Points, in no order, along strands that fork, close into loops and pass close to each other.
In the rows, zero is written as 100.
Two points are linked if the straight distance between their rows is under 75.4. Some points are linked to none.
Q425: [89,73,84,76,102,109,110,158,106,73,84,88,115,96,87,91,94,120,117,157,92,111,71,78,89,97]
Q940: [94,96,96,75,78,73,115,118,108,116,104,88,100,87,120,111,68,98,84,67,115,113,103,86,118,105]
Q573: [102,107,84,88,76,98,105,96,123,111,98,88,78,134,124,80,95,125,97,88,135,72,129,162,95,105]
Q433: [121,102,109,129,95,104,71,51,111,87,101,127,115,96,82,87,113,73,86,111,99,103,106,97,111,76]
Q317: [95,100,98,127,103,133,112,102,69,101,89,117,98,96,83,89,118,125,84,109,126,126,87,119,82,90]
Q913: [104,88,109,87,95,109,116,103,122,110,101,124,106,96,91,66,102,105,88,107,112,110,83,64,121,86]
Q860: [152,129,110,131,86,113,76,91,87,121,103,103,81,109,102,73,92,53,108,81,93,108,93,146,132,85]
Q993: [65,76,126,117,90,100,70,120,97,40,103,118,139,81,85,112,101,64,97,128,86,116,101,88,76,111]
Q46: [93,92,109,106,78,69,81,106,136,119,115,104,93,116,84,106,94,51,99,120,86,107,89,66,143,90]
Q824: [128,138,88,132,118,94,86,87,84,94,99,107,94,85,77,126,119,88,103,112,84,87,70,115,99,104]
Q376: [134,122,108,108,70,126,78,85,104,124,99,78,76,133,89,73,109,69,113,90,92,109,114,150,136,89]
Q269: [76,77,111,126,79,88,54,77,95,52,96,118,133,101,80,111,105,62,93,122,77,111,108,70,93,109]
Q518: [78,87,124,106,99,107,76,87,103,106,105,137,101,109,95,87,112,50,97,92,81,111,107,74,129,94]
Q731: [115,117,122,142,89,107,84,84,97,115,96,98,94,108,101,77,94,47,106,94,84,120,115,112,120,82]
Q730: [94,78,70,85,84,86,73,114,92,92,109,122,115,121,74,142,86,67,89,110,84,114,80,75,131,117]
Q756: [100,89,108,82,111,77,118,83,108,109,93,75,113,88,118,78,78,107,86,76,120,91,105,66,78,93]
Q640: [102,97,90,74,109,73,90,116,78,90,93,78,128,71,100,135,71,95,104,83,86,105,78,55,101,121]
Q447: [118,112,109,117,97,62,84,65,98,109,141,87,73,86,100,135,96,60,98,81,107,89,115,128,89,99]
Q327: [117,129,110,136,89,80,79,78,96,120,123,80,80,104,102,112,98,46,102,82,98,107,119,123,112,89]
Q754: [104,95,107,90,87,86,104,67,105,115,118,82,107,110,114,122,79,82,72,78,137,84,136,120,80,104]
Q799: [100,124,105,99,94,65,108,98,107,120,129,102,70,93,113,145,107,73,93,76,114,92,102,133,103,109]
Q508: [126,135,114,122,118,111,89,98,102,101,99,108,99,82,87,79,132,81,110,120,100,98,66,83,121,82]
Q946: [113,90,118,124,119,77,108,62,107,105,121,78,105,88,116,69,94,123,97,90,110,79,124,108,53,96]
Q682: [93,100,73,106,112,86,129,101,103,104,111,112,66,73,90,110,86,150,58,89,113,92,106,131,71,83]
Q663: [81,73,94,82,99,124,112,144,103,55,73,102,119,79,95,87,102,133,103,162,97,104,69,102,60,78]
Q861: [105,119,96,133,83,110,83,124,87,114,111,84,86,106,89,102,119,66,115,107,113,133,65,102,131,91]
Q31: [82,90,114,90,97,88,60,79,107,95,87,125,105,102,80,102,92,34,88,99,67,103,92,57,137,91]
Q771: [79,70,98,89,95,83,52,82,104,75,94,116,126,101,75,112,89,62,103,115,68,97,97,51,119,114]
Q881: [103,84,72,50,105,70,117,98,93,118,102,91,122,57,121,108,55,127,112,62,87,106,117,92,137,107]
Q446: [92,89,64,94,95,103,122,146,101,95,71,88,86,102,89,91,100,152,98,109,118,121,76,66,83,87]
Q87: [88,101,88,103,106,96,126,107,89,98,95,109,97,83,93,116,97,135,69,85,124,115,102,90,69,88]
Q954: [111,119,112,125,122,118,100,116,97,95,85,84,104,87,96,70,130,111,129,129,98,98,70,86,100,88]
Q124: [83,85,81,78,92,107,103,116,78,96,86,115,129,97,94,102,67,105,96,85,94,118,85,71,134,120]
Q839: [110,112,102,78,98,110,123,99,131,118,108,108,71,110,119,82,109,109,106,96,118,86,107,112,121,86]
Q922: [105,112,87,93,107,102,110,103,113,119,112,96,69,132,111,86,110,143,121,92,108,83,127,137,79,109]
Q527: [102,101,106,91,95,113,113,90,126,104,90,82,88,132,125,82,94,86,103,92,127,59,126,166,124,97]
Q739: [76,82,99,113,112,128,115,132,98,74,60,90,95,74,99,75,114,142,105,140,89,105,75,96,61,83]
Q801: [92,102,90,76,120,130,118,141,89,92,75,108,86,98,109,86,109,131,125,97,86,93,89,78,93,114]
Q17: [98,102,98,74,84,65,112,94,117,114,106,76,86,104,124,107,72,105,75,72,147,88,109,109,90,109]
Q846: [121,92,96,111,113,74,101,49,119,111,131,69,97,108,97,95,94,110,106,103,105,68,138,136,66,106]
Q187: [102,91,117,95,68,84,86,95,141,129,104,99,88,122,78,88,81,50,81,112,101,96,113,94,158,78]
Q51: [77,85,99,127,98,117,110,109,72,61,91,91,119,89,89,127,104,115,92,134,95,116,95,114,48,98]
Q645: [117,103,102,126,81,127,106,108,99,123,110,93,73,116,95,76,121,113,128,113,125,126,83,116,106,88]
Q774: [117,87,78,57,106,96,111,96,96,98,93,127,111,96,99,138,83,139,91,78,89,87,114,103,110,120]
Q170: [90,74,76,79,96,97,123,128,97,104,99,130,73,102,126,127,90,141,98,79,98,120,118,107,92,97]
Q254: [123,106,113,116,87,97,98,87,132,122,114,65,94,126,110,61,88,60,98,120,120,89,122,128,132,72]
Q328: [85,103,90,84,123,130,100,140,67,62,87,111,117,78,91,133,111,94,96,122,85,93,76,106,80,110]
Q976: [87,66,107,100,108,98,99,97,72,60,94,97,132,76,94,146,99,121,92,116,81,101,94,88,49,109]
Q306: [92,118,108,91,132,107,109,106,81,98,78,93,100,101,98,91,112,121,113,82,82,86,91,77,75,118]
Q975: [85,100,132,88,113,101,101,87,99,112,113,117,93,91,118,90,92,59,88,74,95,100,118,84,107,96]
Q945: [99,71,83,78,106,74,96,110,68,73,98,81,130,73,92,158,80,104,101,111,94,102,82,68,73,120]
Q906: [118,131,106,134,112,92,70,64,77,76,99,93,108,79,87,117,121,73,99,97,87,104,94,104,79,100]
Q919: [89,72,76,92,92,72,118,129,103,108,104,103,86,83,116,114,63,130,94,78,119,125,114,73,94,100]
Q8: [103,108,107,121,126,113,103,86,99,103,113,117,91,108,108,102,121,97,107,106,85,105,109,98,96,87]
Q627: [100,133,98,119,95,93,77,113,86,96,90,73,100,118,96,100,116,67,121,109,94,112,84,77,112,103]
Q808: [97,125,110,65,66,103,93,111,122,132,86,86,86,127,87,100,106,85,97,90,94,103,85,89,149,115]
Q495: [63,89,110,91,103,103,88,132,78,59,92,104,150,74,88,120,79,76,86,114,98,111,79,77,71,119]
Q102: [99,93,93,77,102,106,113,95,95,102,111,140,91,119,103,138,102,118,88,80,104,107,119,101,103,107]
Q119: [87,86,107,90,86,129,85,97,96,109,95,97,104,141,93,75,117,97,125,115,90,106,107,79,118,113]
Q519: [106,108,109,77,113,106,101,104,116,118,102,132,87,91,99,83,117,80,92,96,104,97,80,75,143,79]
Q888: [93,95,103,137,100,125,109,118,96,81,85,79,109,79,96,50,118,132,135,135,100,116,76,89,78,90]
Q893: [121,132,88,105,122,113,97,112,91,93,111,124,77,95,92,135,136,103,118,114,87,101,73,112,117,93]
Q378: [92,90,127,81,111,85,112,87,100,105,96,93,110,79,116,83,72,86,101,62,89,94,108,65,102,110]
Q869: [111,97,67,54,96,84,106,129,93,101,84,115,114,85,114,133,90,140,114,82,90,102,83,92,134,111]
Q108: [82,108,80,100,104,123,110,123,62,60,75,99,117,95,90,137,109,123,78,117,105,104,77,120,72,110]
Q767: [102,64,80,80,104,109,114,106,107,100,89,123,125,90,98,84,71,125,94,97,104,113,98,65,126,96]
Q211: [136,98,115,165,84,105,75,75,97,87,113,113,115,87,94,92,103,85,105,116,100,125,100,108,96,81]
Q503: [115,134,102,108,100,88,104,121,110,121,123,116,66,97,115,140,129,96,113,97,99,104,86,122,121,98]
Q20: [79,87,94,109,100,115,115,121,80,99,93,113,113,102,98,103,110,109,86,106,105,119,92,83,89,102]
Q199: [112,136,93,75,87,100,114,102,122,118,103,111,83,93,113,116,102,122,82,86,125,76,95,153,106,116]
Q655: [77,90,77,117,106,108,128,110,90,109,106,115,58,97,90,102,102,150,74,100,92,114,104,143,62,87]
Q488: [93,124,97,119,130,122,109,97,72,98,91,103,89,91,87,88,122,133,106,102,87,83,78,123,73,110]
Q398: [66,73,106,88,130,125,120,146,80,84,76,121,96,77,112,84,97,115,113,92,71,105,78,79,90,95]
Q724: [106,102,106,69,87,110,110,110,141,108,94,107,59,117,142,89,103,91,104,101,128,55,114,164,138,106]
Q956: [93,115,111,75,71,96,98,95,115,117,100,86,96,137,103,110,94,93,90,76,105,104,125,101,122,109]
Q39: [96,105,89,62,120,89,114,76,126,101,110,105,89,102,130,102,92,112,86,83,119,38,117,151,99,120]
Q578: [119,105,107,123,94,113,103,82,102,113,114,78,89,134,120,76,79,75,102,92,123,80,135,155,105,84]
Q963: [121,97,97,118,114,124,100,76,97,117,114,101,90,125,108,76,116,131,124,107,95,84,132,139,86,98]
Q36: [120,137,112,105,114,112,94,82,107,116,97,119,91,83,94,93,125,63,86,103,111,86,82,109,125,75]
Q3: [99,86,91,69,128,86,129,78,111,110,123,118,76,81,111,115,74,132,83,76,98,60,121,138,78,109]
Q522: [105,90,71,73,119,74,113,121,77,94,92,98,117,55,113,130,77,127,102,68,90,108,88,80,115,108]
Q136: [121,94,103,91,103,83,100,49,91,107,136,75,99,91,96,127,94,114,82,83,115,69,128,120,59,114]
Q924: [116,97,112,137,107,104,113,71,96,111,121,108,98,103,120,80,90,81,84,99,121,95,132,137,93,82]
Q746: [88,120,109,120,116,112,73,90,70,53,91,109,128,72,82,117,125,78,104,118,81,101,92,105,71,109]
Q533: [117,105,110,98,81,74,92,76,130,112,110,70,96,127,94,90,82,53,91,97,108,86,133,107,125,82]
Q579: [96,75,67,85,88,99,80,138,111,79,112,113,126,119,81,122,92,97,112,140,96,105,66,74,125,114]
Q253: [102,96,121,134,89,105,75,82,122,89,97,111,136,105,87,70,118,94,104,117,95,111,98,71,114,87]
Q692: [94,123,100,75,124,87,122,92,94,107,91,80,93,93,117,89,89,121,101,63,104,80,104,88,71,123]
Q994: [102,99,83,118,87,100,109,122,95,106,101,87,72,118,99,113,123,146,121,106,99,112,97,104,79,104]
Q38: [92,91,124,119,101,83,79,76,91,100,100,74,115,111,101,109,102,74,118,91,89,106,119,72,74,117]
Q324: [112,113,109,68,77,111,110,109,141,128,101,101,64,121,114,85,124,83,113,104,117,99,101,149,147,100]
Q100: [85,112,122,91,125,120,82,126,79,41,87,115,123,65,90,109,118,74,105,136,74,91,82,106,68,109]
Q393: [86,91,97,97,69,102,92,112,123,123,88,76,112,148,95,83,92,100,111,112,93,112,97,67,118,119]
Q357: [102,125,123,132,106,97,93,92,96,109,100,64,103,112,109,80,111,77,127,97,88,104,105,75,96,104]
Q838: [116,111,110,86,85,129,88,75,104,123,95,93,94,144,102,67,116,90,114,100,103,99,127,113,121,102]
Q320: [98,93,127,146,109,103,94,90,111,76,100,96,127,92,106,71,114,115,126,120,85,110,117,82,89,88]
Q702: [84,102,83,112,125,116,128,94,79,109,107,119,67,94,88,91,120,155,97,95,71,93,91,138,73,108]
Q695: [84,93,100,71,128,76,124,76,96,110,114,94,85,64,108,100,79,136,86,61,97,69,120,100,58,115]
Q651: [97,93,89,80,86,95,98,94,89,98,94,105,127,117,90,130,90,82,80,87,103,116,92,73,119,112]
Q420: [103,96,101,95,79,81,88,73,99,113,110,88,105,132,105,113,93,81,110,92,93,103,129,80,95,108]
Q401: [97,109,123,139,112,92,99,80,93,90,99,70,127,87,103,80,107,121,108,101,95,101,110,96,54,101]
Q249: [104,76,77,73,104,108,103,130,98,84,96,110,121,107,92,122,111,124,114,127,89,99,79,69,108,104]
Q833: [83,88,127,111,87,89,84,80,115,87,95,93,150,103,88,69,91,96,84,119,83,99,94,47,109,106]
Q811: [94,119,110,104,69,112,99,124,111,134,104,92,85,132,90,97,117,76,108,98,106,121,82,101,140,97]
Q309: [107,96,99,85,122,104,127,103,124,117,90,118,94,93,112,69,108,121,94,103,117,90,104,78,97,83]
Q905: [85,74,56,90,85,90,101,143,98,96,73,85,94,103,99,104,68,148,94,94,111,133,103,77,92,106]
Q220: [119,111,101,141,99,122,108,75,85,115,110,106,103,100,97,69,105,115,90,99,130,109,105,123,84,85]

How many points has the smallest loop of links through each point below? Write none if it is on no loop.
Q739 -> 15
Q627 -> 8
Q893 -> none
Q655 -> none

A fork is a point with three links, a tip a point with one. Leave the first point through the second and follow the links. Name the first fork or tip that comes.
Q503, Q799 -> Q393
Q249, Q425 -> Q913
Q838, Q376 -> Q522
Q578, Q924 -> Q306
Q495, Q993 -> Q692

A piece is two or more points that can be reached from each other along the links. Count, over all rows, the pieces, the separate loops (a circle has one, a figure eight two, a Y none), the forks (points with three links) and the tips (points with one).
pieces -> 3
loops -> 2
forks -> 8
tips -> 10

Name the points in between on the shortest way along the links from the first point to the second, in order.
Q327, Q170 -> Q447, Q799, Q503, Q893, Q824, Q906, Q746, Q100, Q328, Q108, Q51, Q976, Q945, Q640, Q522, Q869, Q774, Q102
Q508, Q533 -> Q36, Q519, Q913, Q309, Q839, Q324, Q724, Q527, Q578, Q254
Q495, Q488 -> Q993, Q269, Q771, Q31, Q518, Q975, Q378, Q756, Q692, Q306
Q378, Q578 -> Q756, Q692, Q306, Q488, Q702, Q655, Q682, Q87, Q20, Q317, Q220, Q924
Q211, Q108 -> Q433, Q253, Q320, Q401, Q946, Q846, Q136, Q754, Q17, Q940, Q919, Q170, Q102, Q774, Q869, Q522, Q640, Q945, Q976, Q51
